A landscape with many valleys, sampled at points; each row gives a point and its height.
A ball rolls from a point to the lowest of its 2 nearest points, and stops where none of them is lower. Distance is the straight distance between rows; heights are no part of it.
taran: [ 17  13 -21 -33 -17 -23  10  13  -8   2 -11   2 -12  35   2  -2 -25  26
  16  11 -17  -7  30   7 -32   3  31 -11  28   7 -23 -28  24 -42   5   8
 -61  54   5   1 -50  64 -31  22  -3]  h=529
lam: [ 12 -12 -20  36   8  12  29 -27  17   8  -1  32 -13  11  13   7  -2   3
  21  24 -22   4  -2  -4 -42  20  12 -10   8   3  -3  20 -13 -45   7 -17
 -25  12 -17   2 -12 -14 -14  22   5]  h=449
bana: [  8  18   1 -27  -2  -1  -1  45 -13  -9  10 -31  20  -2  30 -10 -36 -18
 -29 -17  54  24 -10  26  29 -19  39  -1  12 -23 -22  17 -23  33 -30 -20
  25 -47  43 -11 -30  14   3   6 -28]  h=751
Mukob: [  2   9  35  11  16 -20  21 -31 -15 -10  -1  -3 -20 -25 -18 -29  15  -7
  21 -27  23 -10  -8   2  30  -9  -7  18  26   9  37 -14  -1  57  -5  -9
  23 -44  38  -1  31 -77  51 -28   2]  h=377
sas: [ 13  23   8  37  27 -51  -1 -29  -4   3 -23  11  -9 -18  11 -36  -2 -13
   6  11   2  24  16  35   8   1  48   4  37  10   5  -8 -29  43  22 -10
 -20 -43  38 -26 -24 -64  22 -14   2]  h=376
tusul: [  6  20  25  19  13  27 -12 -12  27 -24  -2  16 -11 -56  -7  14  21 -23
  -3  36 -29 -30 -12  -8   1  42 -22  31 -31  -7  16  10 -23  -9  -4 -23
   7 -27 -23 -10  28 -83  10 -21   1]  h=454
Zef: [  0   2  17  -7  -1 -23   6 -24   2   1 -27  13 -13 -29 -37   8  30  26
   4  11 -46 -36  14 -19  17  14 -23  30   1  16  11 -56  32 -10  36  24
 -32  34  -8   5  24  -8   5 -45  15]  h=241
Lomal: [-34 -17 -31 -22 -19   1 -18   5 -17  14  21  -7  52  39  -7  25   7  12
  21   1 -33   1  12 -45   2   1  -6 -14 -17   7 -17  11   3 -20  28  32
 -14  63 -35 -11  31  42 -17  18  -5]  h=84
lemez: [ 21  10   7 -39   3 -19  -3  -4 -22 -13 -15 -35   8 -39  -3   3   8  19
 -23  10 -18 -16   5   2  24 -13  18   5   8   4  -4 -36   0  23  21  20
 -16  26   8 -11 -16  33   8 -48  -3]  h=385
gema: [-17 -12   3  27   2  55 -11  30  23 -17  10  43  18   6  21  37   7 -27
 -24  30 -28 -14  -6   4 -35  49 -36   8 -45 -32   2  19 -35 -25 -14   1
 -15  -6 -43   2  33 -43  -9  10   2]  h=433
kupe: [-15 -46   0  30   8  13  20   6  11  19  12  22 -14  73   1 -17  -6  19
  41 -47  11  16  20 -10 -67   7 -20 -10  -3   7  12  14  34 -27 -31  -3
 -14  20 -13  37   1  44 -15  74  16]  h=414
lop: [ 26   4 -10 -30  -9   3  27   8  12  -6 -26  25 -29  11   8   4  -1  26
  -5  48 -32 -22  29   3 -34  23  12   8   6  -6 -22 -34  11 -60 -15  -8
 -57  41  -5   2 -49  39 -44  14  -7]  h=568
bamib: [-17  -1   1 -30 -20 -24 -21  43 -11  -4 -36 -20  23  -9   7  10   6  10
 -31  12 -17  17  15   0  12  12 -24  14   0 -13   2 -59  23 -21  35  44
 -58  45  12   1   2  39 -15 -31  -9]  h=301
Lan: [-47 -20   4   7  12 -27 -23 -30   0  -3  27   4  29  14 -21  -3  17  -3
  24 -32  -9 -20   3 -53  24  -7 -18   7 -17  35  16  15   2  13  43  11
  23  17 -32  15  76 -30  25 -22  23]  h=506
dula: [-26  -1  15  36   3 -45  -2  18   7  13 -34  29   9  10  26  -4  25 -19
  -1   7  13  33   6  36 -18  25  -8  18  28  -3  11 -36  13  -2  19  20
 -66 -15  34   9   5 -29  28  -5 -14]  h=48
Sop: [-27 -34  -3  20  -6  71  -1  37  26   7  32  27  -3  27  30  14 -14 -40
 -15  10  44  12 -24  35 -46   6 -31 -14 -13 -26  11  36  -6 -20 -58 -16
   2 -32  -8   4  -7  23 -26  40  15]  h=530
sur: [ 20  17 -27  -9   2 -54   4  11 -11   2 -20   5  -7  37  26 -15 -22   5
  15  -1  -9  28  21  28 -40  15  39 -11  46  11  -8 -31  32 -28  15   9
 -73  33   9  16 -41  42 -12  22 -15]  h=490
sufo: [-33 -32  -1  -5 -15 -31  -3  47   1  10 -14 -10  15  35  -3 -10  18  17
   4 -31  22  31  16   9  -8 -24 -29  10   4  -1   2 -25  55  15  11  35
  -4  -1  21  24  31  51  31   1   2]  h=531
Mise: [ -4  14   4  47  18 -31  14 -15   6   3  -7  11  -4  -2  22 -27 -12 -10
   2 -13  21  31 -12  34  -1  -8  38 -13  22  -2  10  20 -25  33  -8 -23
  -3 -53  31 -14 -25 -26  15  18 -10]  h=443
tado: [-22  40 -14  30  20 -15 -46 -33   0  11  17  12  23   2  24  -5 -19 -31
   4   8  10  18  -7  -1   8  11  38 -20   1  30  -8  63 -57   6  28 -11
  17 -43  -8 -14  14 -74  15  -3  -1]  h=719
nuvef: [-25 -13  10  31   2 -34  25   0  18  10  -9  25 -10  20   3 -10  18   0
   3  -9  13  33   2  33 -24  -3 -18   5  27  -1  10 -26  27  12   5  11
 -20 -16  37   8   0  -2  24  12 -12]  h=137
dudug: [ 13   1 -15  25 -14 -17  24 -22  -4   8  20 -14 -49  31 -14 -34 -17  34
  64 -66  23 -10  40  19 -22 -37  27 -13  41  35   7   3  38  22  -8 -15
  43   0  19  27 -25  43  -5  33  36]  h=778
vep: [ 11  15   2  40   6 -35  39 -12  11 -16  -4  12 -31   7   9 -21 -18  -2
  17 -18  26  16   6  49  -8 -22  33  -8  41  -1  -4 -13   0  31 -14 -24
  -7 -34  43   0 -59 -12   5  16   2]  h=486
rugef: [ 19  14  24  -6  10   0   3 -11  -1  -8  -9 -18   2 -38 -10   3   6  -8
 -17   7  -1   1 -10  -6  22   7  -7  12 -12  -6  12  -4 -11  16  -2  -3
  12 -24   8 -13  -3 -28  20 -19 -11]  h=251
Bogop: [ 18  -3   0 -40 -18  -6   4  23  -3 -11 -19 -26   9 -14 -13  -2   9  26
 -29   4 -10   4   5   4  18  -6 -16  16   3  -6 -12 -49  31   4  -4  15
 -34  38  18   1 -23  56  -4 -28  -8]  h=362
Tesor: [ 31  -6   8  -4   5  29  29 -25  17 -11  -3  -1 -26 -37 -22  10  25  -8
 -15  13   3 -18 -20   1  16   5 -23   7  -6 -12  19  -4   3  -1 -23 -15
  13 -19   7   1  -8 -16   3  -2  17]  h=166
tukig: [ 19  21  -8   2  17 -58 -14 -15 -19   4 -34  -1  -4 -13  17 -14  -1   3
  -2  12 -11   8  21  29  18   4  47  -1  29  12   2 -43  -2  17  41   6
 -41  11  24 -13 -27  -4  18 -25   2]  h=373
Pume: [-33   7   3  26   0 -37 -19  17  -4  20  -2  -7  41  14  25  -9  -5 -20
  -5  -8  33  45   1  12   3   1  26  -7   5  -3   4  16 -17  16  23   7
  -9 -40  17 -16  17 -17  28   5 -18]  h=386
Lomum: [-34 -20   8  23 -18 -50  34   7 -16  14  -5   2 -12  25 -11 -36  24  26
  37 -57  34  17  25  18  -7 -33  -8   0  39  25  15 -28  45  52  -2  16
  24 -31  44  25  25   2  43   8  12]  h=840
Nenim: [-46   5   8  16   6 -18 -36   0   2   2  18  -4  31   8  -8  -6   3 -15
   6 -23  11   8 -12 -31  17   7 -10   9 -18  20   3  27 -12  18  34  10
  20 -34 -14   1  51 -37  25 -15   3]  h=591
nas: [  9 -11 -31  53  11   4  15 -67  -7  22  21  29 -29  20   6 -17 -20   5
  55 -14  -5 -10 -11 -20 -25 -27  30 -38  15  21   2  53   2 -14  15 -17
  20   5 -21  15  -4  -9 -18  20  36]  h=483
sog: [ 34  26   6 -18   8  17  -1 -24 -22  -1  16 -33 -14 -28 -13 -27   0  -9
   3 -27  41 -19 -25  11  59 -46  18 -17  21  -3  23  20  -2  54 -24 -19
  60 -48  35   5  -4 -13  18  -4  10]  h=662
pezed: [ 12  20  17 -34  11 -18 -24  -4 -22  -7  -3 -19   9 -46  -1  -2   0   7
 -28   5 -18  -6   7 -10  26  -3  24   5  -8  11  -8  -8 -26  22  27   6
   8   1  -1 -22  -8 -19  19 -34 -15]  h=323
mub: [-38 -30  14   8  -8  -3 -16  -1  14  -3   2   4  25   8 -32   8  18   4
  16 -15 -13 -13  -5 -35   8  12 -45  23 -24  -1  14  -6  22  -8  23  21
   6  14 -32  13  68 -13   8 -18  23]  h=410
nel: [-12   2   0 -15  -8 -44 -26  11 -13   0 -40  -4  19  -1   4   4   8  20
  -8  19 -31   4  19 -20  18  24  -8   8   5   4   3 -65  23 -23  46  35
 -77  57   0   4  16  -2  -3 -34  12]  h=229
kas: [  9   9  22  18  15 -41  33 -44  -2  -4 -30  16 -29 -25 -25 -21  25  10
  12 -10   0 -16   9  21  13  -7   6  25  30  16  18 -34   7  41  -3  -1
 -10 -36  39  -5  -8 -59  44 -21   5]  h=296
kima: [ 29  35  13 -45   2 -22  -6  42 -31 -11  -4 -42  13 -44  21 -21 -18  -9
 -35  -4  28  26  -3  23  36 -18  42  -6   8 -13 -12  -6 -26  42  -7  -9
   9 -34  30 -21 -37   2  13 -17 -43]  h=727
vates: [ -4  -5 -29 -11 -24  27   3  43   7   1  -7  26  32  36  24  20   2 -14
 -15  44 -25   8   3   9 -43  35 -11   0 -14 -33 -16  -4 -12 -48 -14  11
 -53  40 -25   5  -2  24 -38  23 -25]  h=159
tedud: [-39 -34  10  34  -3  26 -27  37  23   8  17  40  43  26  17  17  14 -25
  -2   3 -14  15   5  -6 -37  45 -36  14 -26 -23   1  11 -18 -17   6  20
 -26   1 -40  15  57 -31   8  12   0]  h=353
Naz: [  7 -13  14  10  17  28  27 -50  11   2   4   9 -39 -28 -41  14  16   2
  14  17 -18 -45 -25 -31  15   6 -34  15 -14   5  38  -1   9  -7 -16 -12
  30  -8 -18   7  33 -28  11 -15  27]  h=261
ribi: [  5   0  17 -28 -19  19  -1  61 -16  -2  23 -43  11  17  17  -7 -22 -15
 -25 -22  76  24 -22  15  38 -36  -6   5   7 -36  -8  15  -1  28 -31  -4
  36 -49  32  -7  -5  33   2   3 -36]  h=771
kunip: [ 27  30  18 -68   4   0 -32  -4 -30 -16  12 -40   0 -47 -26  23  13  17
  -7  -1 -42 -37 -14 -34  46 -11  13   9 -29   4   2 -14  -4  16  29  18
  36  31 -32 -21  22   1  11 -45 -16]  h=549
Zolu: [ -3   8 -29 -21  -9 -48 -37  30 -34  -4 -13 -11  31  19  38  10 -29  -2
  -8  19 -16  21  -2  20 -13  14  61 -21  19   8  -7   6 -23 -25  39  20
 -56  44  -9  -9 -39  19 -10   4 -21]  h=505
Fevi: [ 15  20  18 -36  -8  38 -25  -2  -9 -17  10 -22   1 -51 -31  34  14  12
   1  12 -54 -44 -15 -52  47  11 -17  23 -37  -5   5 -10   2 -15   6   6
  44  28 -40 -15  36 -14  -4 -41  -9]  h=479
Fuz: [-17  -9 -12  19  -8  -1 -17  19   4  -4  -3   8  32  17  30   7  -8 -23
 -15   7  18  44 -11  12 -11  22  11  -2  -3 -11  -3  14 -30  -9   6  10
 -15  -7   0  -9  -8   3   2  10 -21]  h=314
ravu: [ 13   2  15  31  25  25  35 -60  11  -7   0   8 -49 -27 -13  -3  18   2
  11   3  15 -20 -24   1  -4 -10 -12 -14   6   3  32  21   4  16 -25 -35
  24 -28  11   9 -10 -38   4   9  33]  h=257
Tigi: [-16 -26 -27  20   0  44  21 -36   9  17  23  16 -17  20 -18   0   3  23
  31   2 -22 -10  -6 -37 -22  -9 -20 -23 -22   6  -6  28  14 -18   4  -9
  16  29 -32  15  19  27 -23  31  29]  h=579
goge: [ -8 -31 -15 -15 -25 -23   1  60   6   4   8 -29  10  53  -1 -11  -8  25
  -2 -46  35  32  16  17  -4 -23 -14   4  15  -1  -8 -23  49   5 -12  24
  -1   8  30  20   1  87   5  16  -9]  h=566
duf: [-10   5 -33  27  12  18 -18 -57 -19  27  27   8 -11  23  20  -6 -20  -1
  39 -14 -15 -20 -16 -21   4 -20  42 -48 -12  26  -9  74 -32  -9  24  -9
  31  11 -25  -7   0  -8 -19  12  22]  h=546
Mul: [-31  35   1  -7  -4 -38 -49  32 -28  17  18 -19  47  -1  29 -16 -23 -12
 -19 -10  21  47   1  -7  25  -8  19  -6  -3  10 -17  38 -35  27  29  18
  22 -43  10 -18  24 -35  33 -18 -28]  h=453
bolo: [ 16  32 -17 -15   4 -39 -35   3 -20   2 -22   4  30  -9  47   9 -24  -9
 -30  37 -15  14  -2  16   1  24  67 -19  -3  11 -16   8 -51 -25  23   0
 -21  13 -15 -34 -40  -4 -14  -1 -24]  h=556
teb: [  9  31  37 -17  -6  21 -32  25   9 -17  -2  -7  17 -51  -3  17  17 -24
 -27  33 -30 -12 -17 -15  23  42 -36  46 -39 -16   8  -1 -23 -17   3 -12
  27 -13 -35 -15  31 -58   5 -37 -14]  h=535
kemor: [ -6  -1   5  66  19  19  23 -57  11  14   4  19 -39   9   5 -16   0 -20
  21 -18  20  -9 -22  19 -22 -13   0 -19  19  17  25  36  -6  15 -12 -16
  20 -34  14   9 -13 -27   2  20  40]  h=334
tuzem: [  4  -8  23 -53 -11  21 -14  15 -14 -12   3 -24  14 -22 -43  27  15  11
   7   0 -57 -32  -7 -52  36  -6 -48  21 -26 -12   6 -29  31   1   9  29
  16  40 -34  -6  43  29  -7 -40  -8]  h=388
Lis: [ 22   1  14 -60 -17   5 -21  65  -8 -18 -13 -43  26 -31  11  16  -8 -14
 -48  -1  21   8  -8   2  37  -3 -13  30  -7 -38 -14 -18  -2   7 -11   9
  13   5  12  -4 -11  43   3 -29 -49]  h=337
Sot: [ 21 -10 -13 -59 -14  23  19   2   1 -12  17 -32 -20   2 -34  13  -4  39
  -4  -5 -10 -32  17 -18   8 -28  -9  -2 -11   4 -32 -24  23 -16 -24  -3
   5  45  -9  -1 -16  56 -27  -3   5]  h=289
Lorev: [-23  -4  -1  14  -3 -39 -26  27   1   4 -45  18  26  18  24   1  11 -18
 -10  20  -9  21   8  12 -12  44 -13  11  17  -9   3 -55  17 -26  33  31
 -78  24   7   7  11 -20   6 -17   1]  h=155
lipu: [ 43   0  -4  25   9  12  57 -19  28   5 -19  48 -41  -6  -2  -2   9  13
  22  38 -24 -12   8   0 -51   5  16 -12   0   2 -15   5   2 -55 -14 -35
 -27  21  -8  -5 -40  -7 -29  24   6]  h=504
Bivat: [-30 -40 -29 -14 -20 -20 -10  45  -5   7  23 -12  33  56   2  -6 -15  13
  16 -35  18  35  10  -3  -9 -30   0  -8   4   3 -18   7  32  -4  13  34
   9  24  -9   5  14  69  -2  33  -8]  h=599
Par: [ 12  20  13  -2  14  42  -8 -22 -18   2  19 -10 -20 -21   3 -14   1 -29
 -12  -5  51  -9 -46  11  28 -21  12 -20  -5 -14  15  49 -11  34 -36 -34
  48 -57  19   2   1 -23   9   5  13]  h=620
Pur: [ 54  12  26 -43  -2   5  24  20   7 -33 -39 -14 -12 -46  -7  11  10   3
 -43  31  17 -20   0  18  21   1  -4  30   9 -21  -1 -35   3  -1 -35 -10
 -12  12  12 -16 -52  14   2 -19 -12]  h=160
ruko: [ -3  -3  -6 -65 -20  37 -18   8 -16  -4  21 -41  21 -16 -18  27 -11  22
 -11 -11 -25 -25 -11 -30  25 -28   5  -3 -29   5 -14   2  -1   2   4  20
  27  42 -24  -7   2  40 -18 -19 -23]  h=367
Difi: [-11  13 -10   8  -3  36 -30  21  13  -9   2  25  29  -4  11  24   4 -22
 -25  38 -37 -12  15 -14  -8  56   4   1 -48 -17 -10  18 -54 -34  12  -2
   1   5 -44 -13  26 -54  -9  -9 -19]  h=514
zol: [ 35 -14  20 -62 -12  19  14  32   4 -18  -5 -37   4 -25 -13  20  14   2
 -24 -12  25  -2  -8  -2  33 -22 -33  30  10 -33   0 -27  15  -1 -27   0
  28   3  16   5 -18  37  -1  -7 -20]  h=281
Zot: [-20 -23  31   3 -10 -13  16  56  12  -6  -9   7   8   7  13  11  14  -8
 -24   0  41  38  -7  36 -14  -3 -36  20  -1 -25  -1 -22  20  11 -25   3
 -18 -36  33   5 -10  22  18   7 -27]  h=424
zadeg: [-35  22  13  32  13  -2 -49   2   6  11  22  22  37   3  22  -2   0 -34
 -10   2  16  25  -8 -11   2  22  -1  -3 -20  16   6  41 -36   5  19 -10
   9 -50 -14   2  39 -78  25  -4   4]  h=658
Linep: [-17 -22   0 -28 -13  15  -3 -17 -13   2  16 -12   3  -3 -50   5  14  35
  20 -11 -38 -27   0 -51  20 -17 -42   7 -23   3  -3 -22  31   3  12  28
  20  39 -23  17  44  33  -2 -12   8]  h=300
Zive: [ 52  28  27 -34  13   1   7  12 -23 -18   3 -27  -9 -43   6 -30 -15 -14
 -18 -18  44   6 -14  15  46 -32  24  -7  24 -23   7  -7 -18  53 -32 -15
  41 -41  39 -16 -30 -27   7   1 -21]  h=699
Kosag: [-23 -23  -5  21  -6  61  -4  26  28  -3  23  27  12   9  16  21   4 -30
 -23  18  11   2 -24  22 -31  26 -37  -7 -27 -40   5  30 -22 -19 -32  -3
   5 -22 -29   3  14 -12 -13  18   1]  h=489
balo: [ 31  -1 -21  24   1   5  49 -55   4  10  14 -10 -68  19 -29 -21 -10  36
  44 -34   6 -29  31   0 -23 -41  13 -23  21  29   2   9  32   6 -12 -32
  34  12  16  20 -31  29 -27  23  42]  h=750
vekuz: [ 27   7  14  13   3 -16  38  -1  21 -15 -15   1 -33   1  -1 -13  -1  15
 -14 -11  33  11  17  52  -9 -20   4  17  48  -2   0 -34  19  25 -45 -20
 -13 -28  59   1 -56  11   8  20   0]  h=482
mafu: [-14 -15  -4 -23  -8  34 -20  16  -7  -9  11 -19  27  -9  -7  17  -1   3
 -18   0 -14  -7 -10 -33  12   5 -13   1 -41  -8  -4  17   0  -9   0  15
  23  24 -28  -5  22  21 -18 -20 -17]  h=295
tav: [-22   8 -50   8  -2  29 -34 -10 -24  14  33 -14   9  43  22  -8 -41 -24
  16 -19  27  -3 -23   7   9 -34  48 -39 -17  10 -12  80 -34  -8  -3 -18
  44  -7 -26  -2 -15  29 -27  30  -7]  h=647
kabek: [-24 -19 -13  10 -15  24 -21  42   9  -1  -6  30  40  28  14  27   8 -16
  -7  34 -38   2   9  -9 -37  50 -36  15 -22 -31 -13 -19  -8 -31   8  27
 -52  35 -34   9  32 -16  -9   5  -7]  h=262
ret: [ -6   3   2  22   5 -47  21 -13   0  -2 -29   1   4 -12  -4 -21   8  -2
   9 -15  11  19  13  28   5 -13  -5   8  32  10  11 -31  12  37  12   8
 -16 -17  38   2  -1 -19  29 -14   3]  h=213
galeg: [ -9 -15 -17  19  -7   4  -5  -8  10   7   2  15  19  22   0   6  -1  -2
   3  10 -13  19  -1  -8 -16  17  -5  -6   2   3 -12  15  -8 -22  14  14
 -15  20 -22   0  12  -6  -7  12   1]  h=383
bil: [  5  -4  31 -29 -11  10  -4  64  -1 -19 -17 -18  34 -18  17  13   2 -23
 -47  -3  40  32 -20  19  21  -3 -35  27   1 -38   2 -10  -3  16 -27   2
   6 -34  34   0  -9  20   6 -11 -41]  h=384
Kavo: [-37 -32  12   4 -11 -11  -4  20   5   9  -3  -1  22  17 -15   0  19   1
   3 -19  -1  14  -2 -18   1 -11 -41  15  -4  -3   7 -12  33   5  16  27
   4  -2  -4  17  47  20  20  -9  -5]  h=481
volan: [-17 -34  -2  48   6  12  20  13  27  12  18  22 -13  45  12   4 -16 -12
  13 -27  26  33   1  26 -61  11 -15  -7   9   2   1  22  14 -21 -36  -6
 -13   0  -4  14  -9  26 -13  64   2]  h=366
Fubil: [  0  38  44   1  24 -13 -22   7  -9   1   4  -1  -3 -38 -19 -23   9 -17
   0 -19  23  10 -23 -13  36  -3 -24  11   5   2  36   7 -15  45  -6 -12
  28 -58  22 -10  42 -74  44 -30 -18]  h=457
debo: [ 27  -7  14 -16   1  -5  14  25  27 -29 -43   8  -2 -38  15   8   4   0
 -43  50   4  -2   7  26 -10  20   6  15   0 -22  -9 -37  -6 -11 -32 -12
 -35   6  17 -18 -50  19 -17 -14  -6]  h=215
lozir: [ 32   1 -16 -30  -7  12  35 -19  14   2  11  -9 -49  17 -20   0 -23  40
  17   3 -18 -33  25  -6 -13 -25  24 -10  -1   8 -39   3  17 -39 -11 -18
  -5  41 -10 -12 -39  57 -37  22   1]  h=345
lamur: [ 16  -4  21  -4  -3 -21  28  41  21 -15 -24  -1  -1  -7  12   1   0  -6
 -32   5  43  24  -3  49  -8  -7 -10  23  32 -16   1 -33  15  10 -36  -8
 -24 -26  53  -3 -49  19  12   1 -13]  h=455
Kelil: [  2 -22 -14   2  -6  21  19 -14   0  10  32 -25 -16  29 -21 -14 -14  10
  21 -36  26  -6  -6   3  16 -31  -7 -22  10   7   3  23  28  26 -22  -7
  41  -4  12  21  11  45  -8  19  33]  h=672
zed: [-24  36  -3 -24   1  -7 -44  -6 -24  14  26 -27  27 -25   9  -4 -21 -16
 -22  -5   9  14 -16 -16  42  -6  12 -11 -17  17 -16  39 -28  33  22   5
  45 -35   0 -13  11 -26  23 -14  -8]  h=512
Nedil: [ -1 -12 -21  -2 -15  15  -9  42  12  -9 -16  13  27  22  47  22 -19 -26
 -29  35  -5  21  -1  25 -32  35  11   6 -14 -28 -17  10 -38 -31  -5  -2
 -28  11 -18 -11 -24  15 -37  19 -32]  h=238
vud: [  0  12 -33  11   1  46 -17 -41 -14  17  28  -8 -18  14   5  -9 -26 -13
  11 -12  23 -31 -27  -7   4 -27  50 -40 -22  17 -14  80 -21   3 -14 -24
  61 -12 -23 -10 -18   7 -42  12  12]  h=604
sev: [ -8 -12 -28   0   2  18   9 -39  -8  11  36 -13 -15  21 -18  -7 -17  19
  28 -25 -13 -27  -3 -26   7 -35   8 -36  -1  24  -4  28   7   0   8   3
  33  27 -22  10  16  38 -17  17  31]  h=628
sase: [  2  21 -11  19  19 -52   5 -32 -15   0 -19  -9  -3 -20   4 -23  -2   6
  22  -3 -15   5  26  11  16 -13  47   3  38  30  -2 -10 -15  34  30   3
 -12 -13  28 -17  -4 -28  27 -23   3]  h=302
gipof: [-21 -36 -14  34  -1  59  14 -17  20  19  21  47 -20  27  -2  14  16   5
  36  10 -13 -14  -3 -36 -53  15 -43 -14 -18  -9   3  22  12 -25 -17 -16
  -4  25 -40  27  35  -9 -25  44  27]  h=524
momol: [ 24  41  -3  -1  21 -33 -22 -30 -22  -1 -13   6   0 -37  25  -4 -15 -11
 -24  35 -11   1   9  13   4  10  68 -17  -9  25 -22  21 -49  -1  31  -8
  -5 -15 -10 -33 -33 -47   6 -17  -6]  h=610
pab: [ 27 -18   0   5   4  37  37 -43   3  10  21 -22 -65  27 -36 -14  -1  27
  27 -41  29 -27  12 -14  -6 -26 -22 -22  20  21  19   4  42  13 -41 -19
  51   0  18  39   1  30 -12  24  50]  h=713
velut: [  4   5  42  16  17  51   5 -25  19  -3   7  12 -23 -34 -20  16  26 -15
  10  10 -17 -36 -29 -19  11  24 -43  26 -29  -9  39  -1   2  -8 -19 -12
  29 -32 -28   4  41 -72  12 -18  19]  h=364
tik: [ 51   8  -6  12   4 -17  39 -14  25  -1 -28  33 -58  -1  -6  -9   3  23
   1  30 -14 -13  22  21 -40   9  22  -3  24   3 -11 -28  20 -42 -24 -29
 -48  19  12  -1 -67  21 -27  10  11]  h=547
suma: [-26 -13 -20 -26 -17  -4 -25  -4 -24   2  14  -7  26  18 -25  14  13  29
  14  -6 -51 -19  17 -64  17  -2 -12  -7 -18  14 -21 -17  16   0  46  42
 -10  62 -35 -10  45  34   2 -18  10]  h=195
Nive: [  5  -7  14  19   8 -10  31 -54  13   1 -13  18 -30 -29 -40   5  27  28
  24  10 -31 -32   2 -23   9   5 -26  22   3  14  23 -30  13  -3   6  -1
   3  12   1  11  20 -24  18 -29  24]  h=139
fipo: [ -8 -11  -9  22  -6 -36  35 -34  -5   8   7  -4 -23  13 -13 -42   0  13
  42 -45  22  -2  22  19 -10 -37  16 -17  52  26  14 -13  20  47   5  -1
  38 -23  40  26  -2  18  19  12  28]  h=809
lipe: [ -8  33   0 -18   5  32 -36 -14 -25   5  25 -20   8 -13   0  -7 -19 -30
 -16   2  20  -4 -36  -4  29 -20  14 -21 -26  -1  -1  65 -22  20 -12 -14
  67 -39  -1  -2   4 -14  -5  -1   0]  h=571
Roda: [  8   9 -10   5   4 -71  -7  -8 -14  11 -24   5   6  30  20 -15 -19 -11
  19   6 -21  18  20  29 -10  12  49 -19  44  15   0 -21   8 -12  42  21
 -65  31  10   9 -20   3   0   5  -4]  h=440
Gitum: [  5  23   5 -22 -10  34 -31  15   7 -12  -1   8  16 -46   1  29   8  -9
 -35  40 -48 -26   3 -28  11  36  -9  17 -51  -5 -14   8 -48 -23   5 -13
  22   2 -43 -20  12 -39 -15 -30 -23]  h=585
Domil: [-29 -23 -21 -18 -27  42   1  19  -6   9  16  10  33  27 -14  32   0   5
   5  11 -24  -8   0 -43   5  -4 -29  -3 -48 -13 -16  11  -2 -16  -1   7
  12  41 -43   3  17  37 -28  18   1]  h=201
teko: [-20   9  14  -9  -3 -27 -42   6  -5  -8 -25 -12  16 -19 -11  15  25  11
  -7  10 -37 -16  14 -21  29  30 -23  27  -8  21  12 -52  17  -5  50  16
 -55  37 -19  -4  42 -28   5 -54   3]  h=131
vaso: [  5  54 -23  18  18 -11 -29 -38 -15   8  11  12   2 -23  29   0 -25 -27
 -15  27  -1   4 -10   2  15   7  55 -30 -14  22 -19  66 -63  -6  19 -23
  30 -35 -18 -30 -21 -57  -5   7   3]  h=665
sokig: [ 44   1   5 -46   4  20  27  -5   6 -15  -7 -30 -18 -31 -33  16   9  12
 -27   4   7 -27   4   1  26 -26  -8  17   5 -12 -10 -31  11  -7 -29  -7
  19  21   1   2 -31  28  -7 -10  -2]  h=224
gozun: [  5 -31  -6  22   5  17  25  14  28   0   4  10 -13  17   3  10   0   7
  -4   2  19   9   2  25 -40  14 -24   2   4 -13   6  -5  18 -28 -34 -14
 -11  -3  10   5 -17  24 -20  35  -3]  h=322
fuva: [ 25 -13  -3   3  -4  18  25  20  32 -12 -21  22 -10   1   9  15   7   3
 -20  32  -4   0   2  33 -40  31 -15  13  -3 -18 -13 -29 -10 -26 -33 -14
 -30   7   2  -5 -35  17 -19  13  -4]  h=272
mizam: [ 13   2  -9  59  25 -18  35 -72   6  10  -6  25 -43  13   1 -17  -5   1
  52 -11  -6  -4   4   6 -19 -12  17 -29  13  26   4  16  -1   6  15 -19
  12  -8  10   1  -7 -26   5   8  39]  h=411
Nit: [-21 -40  -9  20   7  54  20   4  21  24  21  28 -16  61  -4   1  13  25
  37  -6 -14   0  21 -30 -73  30 -39  -8 -24 -10   3  18  25 -40 -26   0
 -16  35 -21  36  15  25 -20  68  14]  h=468

Where does a ball stop that starts at each point below?
tav -> Tesor
vekuz -> Pur
fipo -> Pur
gipof -> Pur
vud -> Tesor
vaso -> sase

Call two points neighbours if one is among the 2 nearest of the other. Go from one point of each pair to the other, from neighbour to neighbour, staying as low as possible. Name the highest point that can't be avoided.
teko and dula -> nel
Tesor and mub -> tado
Lomal and sase -> vep
dula and Nive -> Zef
Lomal and Pur -> ruko
